Points, in no order, along strands that fork and pass close to each other.
Points whose rows are less than 115 apart are linked; no others are. Some points are linked to none.
J458: [  0.4  41.2   4.6  38.9  -4.3 -39.7  -9.8   1.6 -37.6   5.9   3.1  27.6
 -39.1   8.6 -14.0   3.9 -18.1  21.8  33.9  -3.2  16.2 -11.2   8.8  33.3
  12.5  -1.5  25.9 -30.6  21.2]
J609: [ 31.3 -19.2 -16.9  33.0  33.7   3.2  33.0 -17.5  14.1  -6.3  21.9  -2.8
   0.9 -15.0  17.8  12.7  -8.3 -12.1  53.0  36.8  -6.2  52.7  10.4 -11.7
 -28.1 -11.2 -10.7  27.4 -17.5]
J971: [ 16.3 -40.3  22.4 -29.5  43.5  14.4 -25.2 -11.2  15.5 -18.2  18.3 -15.6
  -3.6  -3.1  11.5  34.4  20.8   9.6   7.8  25.2 -52.0 -19.9   7.9 -34.9
  17.5  32.8 -27.1 -44.6 -23.6]
J945: [  4.9  14.3  24.2 -47.5  14.0   4.7   2.4 -39.9  -5.4 -47.6 -13.1 -13.2
  -8.9   7.9 -18.1 -20.9  24.0 -34.6 -13.6  26.1  -2.9  25.2 -40.5  -3.7
  -7.6  20.0 -21.9  -2.9  23.7]
J116: [-21.2 -28.2 -12.8   1.3 -30.3   9.4 -59.5  45.1 -21.3  10.4   2.1 -12.1
  -8.3 -27.0  17.0  24.6   6.5   6.1  -0.6 -15.5  31.1  -5.9 -14.3  -7.9
  38.2 -29.9 -14.0   5.0   4.0]
J577: [-31.1 -26.6  -1.5 -20.1 -14.9 -19.1  26.9   4.4 -10.6 -13.1  -8.2 -12.0
  -4.7  37.9  -5.0  -3.7  18.2 -21.4 -37.9 -18.3  -4.6  -7.8 -37.4   8.8
 -31.3  -7.6  -4.2  -7.4  31.8]
J818: [-10.7   7.2  -5.1  32.1  15.9  23.0  30.8   8.1  38.9  16.3  23.4  -1.5
   5.9  17.7  44.9 -15.4  13.6   5.8 -41.2 -29.5  -4.6 -21.1   3.7  -0.5
  16.2   8.5  -6.4   3.1 -23.7]
J189: [  8.3 -18.3  56.6  12.7 -14.6  15.7 -21.9 -25.8   7.2  22.2 -17.5 -19.7
  -2.6 -28.4   8.7  30.0  10.6  31.2 -26.9  -2.2 -10.5 -10.7   2.3  20.4
 -42.5   3.1 -39.8  17.4 -19.4]
J767: [-40.3 -10.2 -42.0  -4.5 -44.3 -12.3 -21.7  23.0 -52.8   8.9  -9.7  20.1
 -15.6  38.4   7.8 -24.6 -45.7  10.5  46.9 -14.3  13.6  -9.5 -17.0  19.3
  15.9   1.7  48.8 -10.0 -11.5]
J899: [ 16.5   5.2  19.4  -1.5   7.0  30.5   9.5 -48.8  -6.5 -16.5 -27.7  12.0
  41.9  -2.5  -9.3  21.2  -9.7 -11.2 -40.7  34.1   3.8   7.9  12.4 -30.6
 -35.1   0.4 -13.8  16.1 -10.4]
J542: [ 12.1   6.3 -16.1   0.0   0.9 -20.3 -22.0 -41.4  33.3 -21.3  -1.2  24.7
  23.7   7.1   3.3 -17.5 -28.1  30.1 -14.7  18.8   2.3   8.5  -3.7  50.2
 -16.4  11.4  21.6  47.4 -25.5]
J517: [ 25.4  -0.7  -9.4  -6.7 -28.6 -46.9  -7.1  26.8  25.9  -2.1 -24.2   0.5
 -32.0 -18.5  12.6 -14.0 -21.2  -1.8  48.2 -39.5 -33.4  20.6 -27.1  18.7
  15.4  15.5  14.5 -12.5  -9.8]
J98: [-23.5  -5.6 -30.4  -1.8  -8.0  -9.8 -35.9  -5.1 -44.0 -10.7  -4.9  16.3
  -0.9  11.5  -7.5 -32.8 -54.3  12.5  25.7  18.1  36.1  11.7 -66.4  21.6
  23.2   5.4  31.6   9.6  -5.1]
J791: [-14.5 -12.4  30.8  55.4  -1.7   9.9   1.5  12.6 -23.7 -27.3  50.3  19.6
  -5.6  -8.0 -13.2   7.6  23.4  35.2   6.1 -29.3 -14.8  16.8 -43.0  11.5
  -4.3   4.3 -19.9  -4.2  17.8]
J952: [ -7.3  -4.5 -10.2  -1.4   5.0  -1.0  43.1 -43.4  15.4 -26.6  31.7  40.8
  21.3   3.1 -11.6  11.4  -2.1  20.4 -19.5 -21.1  -6.9   3.7  23.7 -45.0
 -28.0   5.4  11.7  26.9  32.5]
J671: [ 11.5  -7.0 -27.9  22.4  54.5  23.2  14.9  -4.3 -20.9  11.2 -35.2  15.2
  12.0 -20.9  19.7  10.0  -4.1 -23.1  16.2  40.7  17.4  40.2  21.4 -23.9
 -21.3 -23.5 -17.3  25.8  -5.1]
J641: [-36.5  -6.3 -32.9  31.9  -4.4  21.7  -2.5 -33.1 -22.5  -1.7 -17.4 -19.1
  -5.9   4.0 -39.2   0.4  18.6   4.7   4.5  29.4   6.8 -12.2  19.6   4.6
  -1.4   8.4  12.6  -7.6  17.6]
J296: [-29.2  36.2 -20.1  25.9 -18.6 -24.1   3.0 -50.5  -3.6   9.1  -5.1   4.5
  -4.5 -16.7  57.0 -12.2  -6.6  16.6   9.5 -45.7   2.6   3.4   3.5  27.5
 -24.0  28.3  19.0   8.6  14.0]
J170: [ 10.7   3.1   3.2   9.8   6.4  -8.1  33.4  15.7  -4.9  -7.3 -42.1  20.2
  34.7 -17.2 -16.0  22.5   0.9   3.8  15.7 -11.5  -2.8 -29.4  35.3 -10.3
 -23.2  -1.0  21.4 -10.2  38.9]
J509: [ 11.9  12.5   2.7 -63.0   4.7   5.9 -17.5  -6.3  -8.9 -24.4 -22.2   6.8
  12.2  -5.7 -22.3  -3.0  31.2 -37.4   1.9  21.8   5.4  26.0   4.1  -9.8
 -23.0 -11.2   3.2 -33.7  24.7]
J549: [  7.5 -11.0  -2.6 -10.5  -4.0   3.9  14.9 -19.2  -9.4  -2.1 -38.7  -8.0
  39.0 -31.2 -19.9  44.3  14.2 -20.8  -7.3  18.7   0.1 -27.1   4.7 -45.4
 -36.7 -14.1 -14.6  21.3  30.5]
J484: [ 15.5 -12.5   9.5   5.5 -16.6   4.4 -53.8  32.0  -5.1   6.0  15.5  24.7
  18.5 -35.5  40.3  22.2  -0.2  10.8  15.3 -35.0 -13.9 -13.1   0.9 -28.5
  21.7 -45.4  -6.5  11.2  21.0]
J94: [-14.6  30.8 -12.5  28.9 -19.3  12.8  10.1 -36.9   5.6   5.0 -24.9 -31.7
   0.1 -10.7   1.4 -25.3  16.5   4.2  32.8 -14.3 -12.4   1.8  26.2  12.6
  -8.9  26.4  23.0  -7.6  34.4]
J49: [ -2.5  -4.5  11.5   6.7   6.1  16.3  46.7  76.0 -13.0  28.6 -16.7   7.1
  -3.7  26.8  -9.0 -27.2   9.5 -35.1  -9.4 -15.6  23.3  -6.9  50.8 -14.1
 -48.9   7.6  23.3  -3.5  -4.9]
J977: [-31.1  11.9 -26.1  -0.5 -35.8 -24.7 -27.1  10.8 -31.9  -5.3 -23.7  27.4
   2.5  50.1 -11.0  19.4 -29.4  24.0  30.9   5.8  15.5 -59.6 -16.8   7.7
  12.4 -24.5  54.9  -0.8 -21.6]
J298: [  6.8  39.1  42.7 -13.2   0.6   1.6 -49.4 -13.7  -3.5 -35.0  -0.1 -10.2
  -4.4 -18.8 -13.9   4.8  16.8  -1.3 -11.6  12.1   7.3  45.1 -43.7  22.6
   6.3  37.6 -17.5  -5.2  40.0]
J177: [-17.2 -56.4  19.8  31.0  47.6   5.9  31.3  -0.6   9.8  16.4  -5.7   6.7
 -10.5 -33.2  -4.6 -11.4   4.7   3.7   9.4 -23.7   8.4  -0.7   6.6 -10.5
 -39.1  18.9 -25.7 -29.3  12.8]
J918: [ -6.8  11.6 -21.3  16.8  30.0 -32.2 -18.0 -20.1  -7.1  -2.5 -21.2  15.0
 -11.6  -8.5  -9.8 -17.7 -40.7   9.4  18.3  -4.0  17.1 -24.8  28.1  27.8
  36.1  -0.6  27.4 -48.4  20.7]
J761: [-11.2  19.4   1.0  18.8 -15.3 -25.8 -52.9  -2.0  12.9 -25.3   2.8  30.6
 -21.7  30.3  16.9   9.3 -46.9  41.1  -4.3  10.0  30.0  -2.5 -23.5  44.6
  10.3  12.8  20.2  28.6 -29.3]
J695: [ 32.9   1.3  22.4  25.9  53.9 -14.6 -14.7  -5.9  11.2 -32.8 -11.0  -4.1
  21.6  11.9  13.3  35.3 -28.4   0.1  12.7  41.7 -19.1  26.7  46.9  21.3
  -4.0   3.4 -18.7  -0.2  -2.7]
J589: [ 30.4 -11.9  23.9   3.8  19.4 -33.1 -31.3 -22.1  43.8 -34.7  -8.4  20.6
   3.4  -5.7  18.6  28.6 -44.9   8.9  23.5  17.8 -36.8 -12.8  24.4  22.3
 -22.8  25.6 -25.5  -3.6   2.1]
J982: [ -5.5  18.9   4.5  14.6 -45.9   6.3 -37.9  36.3  18.9  30.1   1.4 -32.6
  -3.1 -30.7  41.3 -19.9  23.7 -32.0  -8.1 -49.8   6.1   1.4  15.0   6.7
  18.1   8.5  -3.2 -17.5 -11.6]
J281: [ 31.1 -29.9 -10.1   6.1  33.0 -22.8  -1.1  -2.7   4.4 -26.9 -24.4 -25.6
  15.7  -0.9   3.2 -15.1 -32.7 -19.9  34.0  49.6  -8.5  18.5  13.4  41.3
   6.4   5.9  -2.5 -18.3  -4.1]
J694: [ 17.5   3.0  28.1 -44.8  18.4   4.5  19.4  12.1  -8.3 -52.1  22.6 -12.6
 -11.2   8.3   7.4  -0.1  57.3 -17.4  21.9   5.4 -54.7  31.6 -19.9 -16.7
  28.4  50.3   2.7 -45.9  33.9]
J984: [ 13.7  -5.7 -30.5  -9.0 -27.1   2.5  40.8   0.3 -18.3  15.5  -8.2 -12.1
  20.3   2.1 -19.6  -5.2  10.4 -38.9 -22.8  34.8  39.1  14.0 -34.3 -10.8
 -22.5 -14.3 -24.9  35.6 -19.4]
J111: [ 10.1  55.7  21.3 -55.9  14.0 -16.4   8.6   8.7   0.6  22.9 -16.8  -7.4
 -23.7  39.1   4.6  15.5  21.8   2.7  24.4  -9.3 -22.9  22.3 -37.9   7.5
  39.2  -7.9   9.2  14.3  14.3]
J729: [ 50.2  19.2   5.4   0.6  20.9 -27.0  27.1  -6.1  35.0  19.4 -17.3  32.1
 -19.9   3.9  10.8 -11.4  -2.6  -8.5  -9.7  23.8  17.7  20.2  -0.1  19.3
 -60.3 -12.0 -12.6  21.8 -13.2]
J696: [ 44.3  16.7  -3.7   9.4 -11.9  14.8  -0.8 -18.5  18.7 -20.9   8.3  10.9
  79.1  17.0  -5.4  35.7  16.7 -18.5 -58.6  12.3  -2.1  32.2   9.1 -55.2
  -4.2   5.2   1.6  32.4 -16.7]
J516: [-37.4 -13.2  24.5 -10.4  -6.6 -40.5 -10.3  26.6 -12.6  33.6 -46.7 -22.3
 -33.6  34.1  24.9  12.2 -26.2  -6.0  10.8 -14.9  26.5  33.4   2.1   0.6
  -9.3  24.4  -4.2  30.8  43.5]
J70: [-16.2 -10.1  19.6  -5.7 -14.1  -5.4 -30.1  30.8  -6.3  32.3 -25.9   5.2
   6.4   8.3   4.1 -12.7 -12.9 -10.5 -29.5 -15.2  51.4 -19.7  18.1  19.5
  -0.5  24.0   3.3 -22.8  11.4]
J790: [-23.1 -15.3  -5.4 -19.1 -31.1   6.4  -3.6 -27.0  13.5 -35.1  -8.0 -21.0
  10.1  20.6 -18.5 -11.9  25.8 -26.7 -43.2  -8.3 -19.7 -14.9  18.1  20.4
 -62.2   9.4  -0.1 -16.7  31.5]
J367: [ -0.5  28.5   9.2 -16.7 -10.2 -24.0   3.4  23.5  21.0  -1.4  15.7  23.1
  -7.7  44.3   4.7  10.4  17.4 -12.4  -6.5 -17.7 -19.6   5.8 -52.5  -9.2
  39.7  -8.6  34.3  -6.1  11.2]
J956: [ -1.4  30.6  12.3 -14.3  -6.4  42.6  12.9 -30.0 -18.0  24.9  20.2 -31.9
   3.1  27.0  -3.7  37.3  27.3  15.4 -11.0  20.9 -26.9  -8.9  26.7 -24.0
  24.5   1.5  -0.1 -24.4 -26.1]
J149: [-34.2 -28.8  23.4 -33.6 -18.8 -25.9  30.5  21.4 -20.5 -17.8 -32.3  -8.1
 -19.9  53.1 -39.1   8.0  16.4 -14.4 -10.4  -7.6 -12.6 -14.0 -69.6 -23.5
  -0.1 -18.8  30.2  -5.5   7.9]
J893: [ -8.4  48.1  18.1  -1.1 -28.9   7.2 -62.0  -3.2 -10.9  -1.1  24.4  -8.0
  -8.3  -9.6  28.6  21.9   4.6  16.0  22.1 -15.5   4.4  58.1 -25.6  18.5
  31.0   3.3 -16.5   5.5  21.4]
J566: [-20.3  23.5 -41.4 -25.0 -18.4  26.8  -9.0 -29.8  -5.9  30.2  -2.4 -42.4
   6.3  23.3  29.2  26.5  31.9  11.6  40.8  -0.5 -20.5 -10.7  27.2  -6.7
  24.0  14.2   7.8 -42.7   4.2]
J144: [ -4.0 -12.6  20.7   9.9  -2.0  43.4  19.9 -18.3   9.8 -37.0  29.8  17.9
  -1.7 -44.9  -5.7 -30.9  15.9   1.5 -17.4 -32.9   4.5 -16.7  30.6  -8.4
 -58.2 -23.8  -3.8 -22.3  -2.6]
J248: [-25.3   7.2  -7.2  46.6   3.8  39.6  43.0  -7.8   7.7   0.0  12.2  28.2
   7.5  -3.0  15.0 -35.7  11.7  17.9 -14.9 -19.7  22.7 -43.4  27.8   5.2
 -25.6 -18.3  -1.5  -3.2  -7.6]
J191: [-21.6  23.2 -16.4   2.1 -18.8 -24.5 -41.5  -5.7   6.0  41.6  -9.1  -6.2
 -25.9 -18.4  72.0 -24.0 -18.1 -15.7  -3.2 -45.1  21.3   1.7  14.4   8.7
  11.5   9.5   1.3  19.1   9.8]
J250: [  3.3  11.0 -10.0 -41.6 -36.3  37.6  -1.8 -15.8   7.3 -15.4   8.8  -1.8
   0.4 -20.4 -50.3 -20.5  22.3 -21.2 -29.5  22.8 -14.4  -0.3  26.2   0.2
 -35.2 -18.1   9.8  -9.5   5.6]
J687: [-39.7 -32.4 -34.7  14.1 -21.1  16.0 -14.1 -54.9  -0.8   1.7  -3.2 -27.2
 -17.7  12.4 -34.5 -10.4   8.8  20.1   0.1  13.0 -34.0  -2.1 -30.0 -28.2
  10.6  -6.6   2.8  29.9  25.9]
J362: [  4.5  23.8  -3.3  -6.3 -52.0 -44.9   2.2  16.0  17.0   8.2 -31.0 -22.2
   2.8 -11.6 -17.0  33.0  21.0  -3.4  -0.2 -24.9  -7.7   6.7   9.9  32.7
  -7.8  15.0   8.3   0.6  34.6]
J994: [ -3.8 -32.0   7.9  -1.4  16.6 -27.4  17.3   6.2  -8.7  55.1  -3.3  15.4
 -36.0  -4.9 -17.8  -4.0   0.1  10.8 -15.3 -24.2  17.1   0.6  10.9   3.2
 -48.4  -0.5 -23.2 -31.2 -16.9]
J151: [  8.5   3.9 -23.2 -42.3 -26.1  24.0  34.6  48.7 -21.6  10.4  38.0  15.9
  -2.3  25.8 -23.1   2.2 -25.2 -33.4 -10.2  30.4  18.8 -29.4  25.2   1.4
   4.4 -10.7  16.9   9.0 -59.7]
J995: [ -6.8 -11.2  21.9  -9.5   8.6 -11.0   2.0  30.0  -0.5  25.0 -33.5 -21.4
  -8.1  26.9  35.8   5.3 -18.8  -7.4   8.9  18.8  21.3  50.3 -26.2  34.7
   0.6  22.1 -36.7  30.2   3.2]
J914: [  4.7  -7.7   6.7   0.3  -3.7   5.5 -32.5 -10.8  32.9  28.8 -11.1   6.3
   5.1 -26.9  -7.3 -29.1 -29.4   3.4   3.1 -20.1  -1.8   5.1  21.0 -26.7
 -13.6  21.8  -5.2  22.7  10.4]
J402: [  3.4   2.5 -60.6 -23.6 -16.6  14.6  21.1 -21.6  -8.2 -15.3   6.2  21.4
  28.7 -16.5   4.7 -32.1  30.8 -22.3 -23.6  19.2  36.0  19.1 -23.6  -8.9
 -16.3 -45.5  13.1  36.7  -4.1]
J927: [ -6.5   2.1  38.6  22.4 -21.9 -22.6 -21.4  24.0  33.5  -2.9 -15.2 -61.8
 -13.7 -36.8  49.0 -12.3  -4.9  -2.5 -26.4 -31.3  17.7   4.7  -9.2  27.4
  41.8  27.8  -8.5   7.2  -3.2]
J454: [ 24.7 -11.7 -12.3   9.1  18.9 -43.4 -27.6 -10.1  -9.4 -32.3 -25.9  19.9
  25.9   5.8  19.3  -2.5 -37.5  -5.8  14.8  35.0  27.5  -3.8   5.9  32.5
  30.3 -25.2   1.4 -31.3  12.2]
J941: [ -6.0 -21.3 -14.0  18.1  19.9   8.1 -22.1  27.2 -19.8  35.8  -7.8  -8.7
  16.9   7.3  17.3   4.3 -23.5 -24.0  14.3  13.9  25.5  52.2   8.9  -4.6
 -10.2  13.9 -24.0  23.8   3.8]
J638: [ 15.4 -12.4   9.1  28.9  15.6 -11.7  34.7  12.7  26.9  -5.9  22.9   5.3
 -36.2 -11.9 -43.8 -29.8  36.4 -13.2   8.6   1.3 -25.9 -21.6 -37.7   3.3
  31.3 -16.6  -4.4 -40.7  14.8]
J389: [ -1.4  -6.9   0.5 -24.5  15.3  34.6  45.8 -27.1  16.7 -16.6  13.0  36.4
  30.6 -31.9 -24.1  -2.9  -9.5   6.4 -23.5 -27.0  12.8 -30.0  30.6 -34.4
 -42.8  20.2   8.2 -10.4  -2.6]
J570: [  0.3   0.0  24.5  -6.6  10.9 -12.3 -44.7 -50.7  26.9 -34.3  25.7  22.1
   8.7   2.5   3.6  10.3 -38.1  37.2  -3.6  18.8 -14.1 -15.5  12.2   3.4
 -11.8 -11.7  -8.8  27.3   1.4]
J88: [-14.8  20.8 -48.1 -20.2  -2.2  25.8   8.7 -76.6   5.5  -5.5  -1.6  -5.4
  27.8 -18.8  16.0 -32.2  15.1   8.9 -33.6  30.7  29.2  13.0 -22.0  -4.5
   7.8 -16.7  12.7   6.8 -31.9]
J497: [ 19.9  13.9  16.3   3.0  24.1  -4.4  20.3 -18.5   0.5 -20.2 -19.9  15.4
   9.7  15.5  22.7  20.3 -13.7 -41.7 -42.1  34.3  12.4  21.3  -0.8   2.8
 -49.7 -11.0 -23.8  51.0  12.8]
J848: [  7.7   2.1  23.0 -66.9  22.7  25.7 -14.1   0.9  -8.6 -35.1  21.9  -9.0
 -12.0  -4.2  12.5   4.8  23.3 -22.2  11.5   7.6 -56.6  -8.7  24.0 -51.4
  27.5  34.6   1.0 -43.1   8.9]
J872: [  9.8  10.6   3.0 -10.1  15.0  -0.2  28.0  14.6  48.5  18.0  16.1  -6.1
  20.4   5.3  27.7 -30.6 -15.7  20.1  12.6 -43.0 -21.0 -27.3  14.5   9.8
  17.7   2.8  25.0   1.6 -55.5]
J322: [ 20.9  34.8  -1.3  -4.9  18.8   1.7  -9.5   5.1   0.2 -25.9  18.8  20.3
  15.0  20.1  10.5  11.4  -8.1 -14.9 -10.5  14.4   1.4 -34.2  38.5  -5.7
  29.7 -27.3  28.4 -10.3  -2.7]
J594: [  1.9  13.2   0.5  14.8 -18.7   3.3 -33.2  -4.8  -9.8  15.5  -3.3 -17.6
  34.4 -23.4   8.8 -10.2  -1.4  31.3  11.7 -16.3   8.3  42.7 -47.5  22.2
  40.5  -8.9   3.8  39.6 -11.7]
J50: [ -9.9  -9.2 -31.3 -42.2  -0.9  -1.8  53.0  34.1 -18.2   5.1  -5.0  17.6
   9.9  42.4 -19.2 -21.3 -17.9 -17.4 -16.5   2.5  41.6  -1.9  33.4  -4.1
 -21.8  -3.2  34.0  -7.1 -19.3]
J103: [ 26.1 -44.1 -20.8  46.1  49.7 -20.1  17.1 -11.7  21.2 -13.0  30.6 -28.0
   3.1 -10.5  16.9  10.2   2.7  18.5  24.3  27.0 -23.0  19.7  16.4 -15.1
   8.7 -18.1 -26.7 -14.4 -26.4]
J146: [-35.4   6.6  19.7  29.0  17.2  24.9 -28.7  -6.3  21.1  -6.7  26.7 -19.9
  21.2   0.3 -10.9 -50.6  29.4  26.4 -35.8  46.2  -0.4 -12.3   5.7 -20.0
  11.4   3.5 -16.1  11.9 -48.1]
J600: [  0.9 -23.7  16.2  70.6  10.6  17.0  32.8  15.4  10.8  54.4  -2.2 -20.1
   9.0 -16.6 -18.6  -9.5  12.4  -5.8  -5.4  -9.8  -9.7 -11.6  32.5 -25.5
 -15.8   7.2 -17.3 -26.3   3.1]
J901: [-18.4  11.4 -13.2  15.9  -5.8  17.2 -28.8 -30.4  14.6 -28.4  24.7   2.0
  28.2 -19.6  20.5 -27.0  20.4  20.2 -36.5  36.8  34.1  13.9   3.3   0.3
  -8.1  -6.8  -3.2   2.4 -25.7]
J663: [ -8.5 -22.6   8.9  -9.4  -1.2  -1.1 -38.7  16.8   7.1  12.2  32.8  54.7
  15.7  -8.9 -11.2  53.6 -10.4   3.8  -9.0 -31.4  15.8   9.3   3.6 -35.3
  -1.6 -18.6 -18.4  13.2  29.0]
J258: [ 12.7   3.5 -18.5 -33.2 -16.2  -5.7   6.2  55.5  16.8  32.2   4.7   0.0
 -10.7 -10.1  16.4 -19.7 -16.3   8.3  54.4 -66.6 -32.4 -19.2  11.3  12.5
  12.0   2.7  28.9   6.8 -18.3]
J772: [ 40.1 -31.5  -7.4  -3.3  18.6 -22.8   8.0   0.3   6.9  23.6  -2.3  -3.8
  -8.9 -30.1   1.8  42.9   3.9  -2.5  18.1 -16.1  -7.7  14.8  15.1  25.5
 -37.6  -6.7 -25.9 -18.1 -35.0]
J155: [-13.1   7.4 -17.5  16.9   8.8   6.5  -3.7   4.9 -16.5  15.7  -5.1   0.5
 -24.9  19.5   0.8 -29.1   0.3  27.1  16.6   8.2  29.6  17.3 -55.2  27.0
  27.2   0.6   8.0  27.5 -21.6]
J172: [  4.5  -2.8  -6.2   8.7 -30.7 -56.3  -9.4  22.0  18.7  -3.5 -35.1 -37.6
 -31.0 -14.3  22.1   2.8 -37.2  -5.4  -7.4 -35.6  17.3   2.6 -40.6  30.7
  37.3   5.3  12.9   4.9 -11.6]
J184: [ -5.4  -0.5  15.7  80.4   4.7  -9.0 -18.7   9.7 -27.1  -4.3  31.5  -1.4
  -6.1 -19.8 -37.2  -0.5   9.4  40.0  -3.7   2.0   8.3  -9.3   9.2  27.7
 -20.9  -4.6 -17.3  -3.3 -20.7]
J942: [ 20.3 -15.5   7.3 -12.0   2.3   5.8  17.1  -9.9 -27.2   3.3 -20.8  -8.9
  15.9 -36.9  -4.2  23.3  28.4  -0.7  -6.4 -16.0 -12.5 -14.3 -18.2   2.8
 -25.9 -19.4 -44.2  11.2 -18.5]
J555: [ -3.6  24.9  29.5  13.3   2.4  -2.6 -33.2   1.1  -4.4 -14.5   1.1  24.3
 -43.1  13.7  -3.6  13.3 -28.7  52.9   7.2   4.5   4.0  16.2 -73.1  21.3
  33.7  -0.4  20.8  34.3 -26.4]
J138: [-23.5  -2.1 -17.6 -36.5   0.6  -0.1   7.1  -9.9   9.3  12.6  42.7  61.1
  17.2  24.5 -22.1  21.2 -23.9   0.2 -33.4  -7.8   3.9  -2.5  13.2 -35.9
  10.5   3.0   5.5  23.3  24.0]
J617: [ 25.3   6.7 -45.0 -17.9  -5.4  27.1  59.5  27.4 -27.2  -2.2  65.0 -10.7
   1.0 -20.4 -47.1  -8.6 -14.6   5.2  -3.5  31.3  21.0   3.5   7.6 -12.2
  21.0 -11.6  34.9  14.8 -64.4]
J55: [-19.2 -41.2   1.0  32.9 -35.4  22.9  -0.7  28.0 -16.4  20.8  -3.1 -42.8
   2.3  16.6 -14.8 -26.6  22.8 -11.7   0.2  23.5  -2.0 -21.0 -23.4  20.7
   8.8   3.8 -13.2  32.8  -4.3]
J793: [  2.7 -23.9   6.3  -8.7 -31.3 -17.7  15.7  21.2   4.1 -36.2  16.9   7.8
  17.7  -0.4  17.6  24.6  31.2 -11.1 -27.6 -38.5 -27.9  13.0 -55.6  -6.4
 -21.8 -15.8 -24.9  21.3  27.3]
J373: [-19.4  -4.0  -5.4 -46.1  21.9  11.6  46.2 -34.7 -20.1  -0.9 -34.5   2.6
 -33.0  32.5 -16.3  13.9 -16.7   7.4   0.0  17.0  -3.4 -36.2  23.7 -29.6
  10.3  -9.7  -0.3  -7.0   7.3]
J821: [-10.3   2.8  20.9 -68.8   6.9  25.8  42.7 -11.9 -13.8   1.0 -18.8 -13.3
 -26.8  10.0  -7.9 -31.5 -34.0 -11.4  18.7  13.0 -15.8 -33.8  27.3 -73.5
  10.4 -15.9   8.6  15.3  32.2]
J654: [ -8.4  11.9  -0.1 -21.7  -4.6  12.4 -10.8  -1.8  23.8   7.4   3.4 -22.3
  -6.4  17.2 -11.6 -33.5  10.2 -14.9 -28.5 -15.4 -19.0 -31.6  22.2   7.3
  49.6  12.4  14.5 -45.6  18.7]
J492: [  4.7  31.3 -16.0 -32.6   1.3  -3.4 -33.9  -5.4   1.5  13.6  -5.4 -22.9
   3.0 -19.8  -7.0   4.5  31.8   1.6  23.6 -17.6  -8.5 -13.9   2.5  -5.8
  49.0  15.5   8.4 -64.1  21.8]
J342: [-31.5 -38.0   2.7  35.2 -15.7   0.9 -12.0 -27.3 -12.0  -9.7  24.9   3.6
  -3.1  -8.0 -27.7 -12.3  -3.4  33.5  15.1 -36.5 -37.0  12.7 -26.4 -12.5
  -1.8  15.6 -16.0  26.9  32.8]
J531: [  0.7 -49.6  17.7 -14.1  16.4   9.3 -40.2  34.8 -28.4  20.4   6.5   6.7
  -4.2 -30.0 -24.2   9.1  -9.9  10.1  -1.5  -9.8  25.4  -7.1 -24.0 -10.7
  53.1 -15.1 -29.5 -43.7  -8.0]
J480: [ -5.2  24.3 -12.9 -27.6   0.4  -8.8  -1.4  18.4  12.6 -12.1  32.1  -4.9
 -13.6  46.8   7.4 -15.1  -2.8 -15.0  -4.9   8.7 -35.5 -32.3   0.3 -12.2
  53.4 -26.6  32.2 -35.9  -5.2]
J943: [ 25.8 -19.7  28.2  14.5  36.2   7.4  20.4 -19.9  18.8 -45.4  39.6  -8.2
  -7.4 -12.9  26.9  17.5   2.6  19.1  15.8  26.1 -43.2 -32.0  28.2 -30.3
   0.1 -14.9 -25.8 -27.2 -25.9]
J745: [  3.9   4.9  13.7 -19.9  -2.6  40.5  -8.7  37.0   3.3   6.5  44.1 -19.4
 -24.5   6.6  -6.5  10.8   2.2 -38.8  21.7   2.5 -18.1  36.0  44.3   1.1
   2.0   0.7  -0.2 -14.1 -10.4]
J406: [ 16.7   6.4  -8.1 -25.2   8.6   6.5  54.8 -28.6 -19.0   3.9   1.0 -38.5
   0.0  19.8 -20.5  56.7  -3.2  -4.5  -9.0  30.3 -23.2 -30.3  12.7 -21.9
   1.0  -3.5 -16.3   4.0 -23.3]
J162: [ 11.2  -8.5  -1.7  47.7   4.6  18.6  36.9  58.5  13.7  42.2 -25.4   9.4
  23.3 -19.7 -24.4 -15.6  -3.1  -9.9  -9.2  -4.6   4.0 -29.2  47.9  -5.0
 -24.3  14.9  10.8  14.0 -28.1]
J294: [ -0.5   0.8  13.3  66.8 -10.2 -12.4 -15.2  14.0 -29.4 -18.5  10.3  21.3
 -45.9  12.9 -23.5  -7.7   5.1  42.4  36.9  10.0  19.3 -40.2 -13.5  39.4
 -20.6  -4.1  21.7 -15.5 -12.2]
J398: [  5.2  65.0  36.9 -24.5 -37.6   2.9  -5.9  21.9   5.8   4.8  -4.5  -9.8
 -22.8  12.1  13.7   9.0  26.1  23.2  11.4 -33.6 -17.2  44.8 -25.0  29.0
  23.4   9.2   5.9  30.3  38.0]
J924: [ -0.2  26.8  -5.2  25.5  20.6 -18.9  17.7   9.4 -16.3  -6.7  -9.3  30.4
  19.3  21.6  29.0  19.9  36.8 -16.5  -7.0   1.8  11.6 -28.6   4.9  -5.8
  -2.4 -12.7   4.6 -24.4  30.5]
J260: [ 11.2 -22.9 -12.2  11.7  35.4  14.5 -30.2  31.4 -19.4  51.2  -2.9 -11.0
  -4.6 -49.2 -15.1 -13.5 -17.2 -16.0  22.3   8.7  18.0  10.5   5.6  -3.3
  24.7  -0.9 -29.8 -11.1   1.7]
J308: [ 40.9  -1.6 -23.4  22.0   9.8 -12.4  50.4  22.9  21.4  44.1 -13.5   6.7
 -17.9  -6.2 -29.5  -4.1   2.1 -40.1 -11.2  20.8   7.9  23.9 -18.1  19.1
 -10.6  -4.8 -19.4  33.1 -23.2]

A fork is a point with three links. Follow the links from the first point to the second and name the forks in between, in order.
J151, J480 => J942 J549
J250, J695 => J893 J155
J88, J994 => J899 J549 J942
J342, J994 => J155 J893 J480 J549 J942
J189, J790 => J942 J549 J480 J893
J918, J497 => J155 J893 J480 J549 J899
J821, J308 => J480 J549 J899
J298, J899 => J893 J480 J549
J793, J956 => J577 J893 J480

Follow the links from the first point to the second, and from the first to the third. Name the last point that the two ways share.
J901, J793, J151 => J549
J945, J872, J772 => J893
J454, J566, J88 => J480
J977, J790, J151 => J893
J162, J984, J373 => J549
J767, J566, J170 => J480
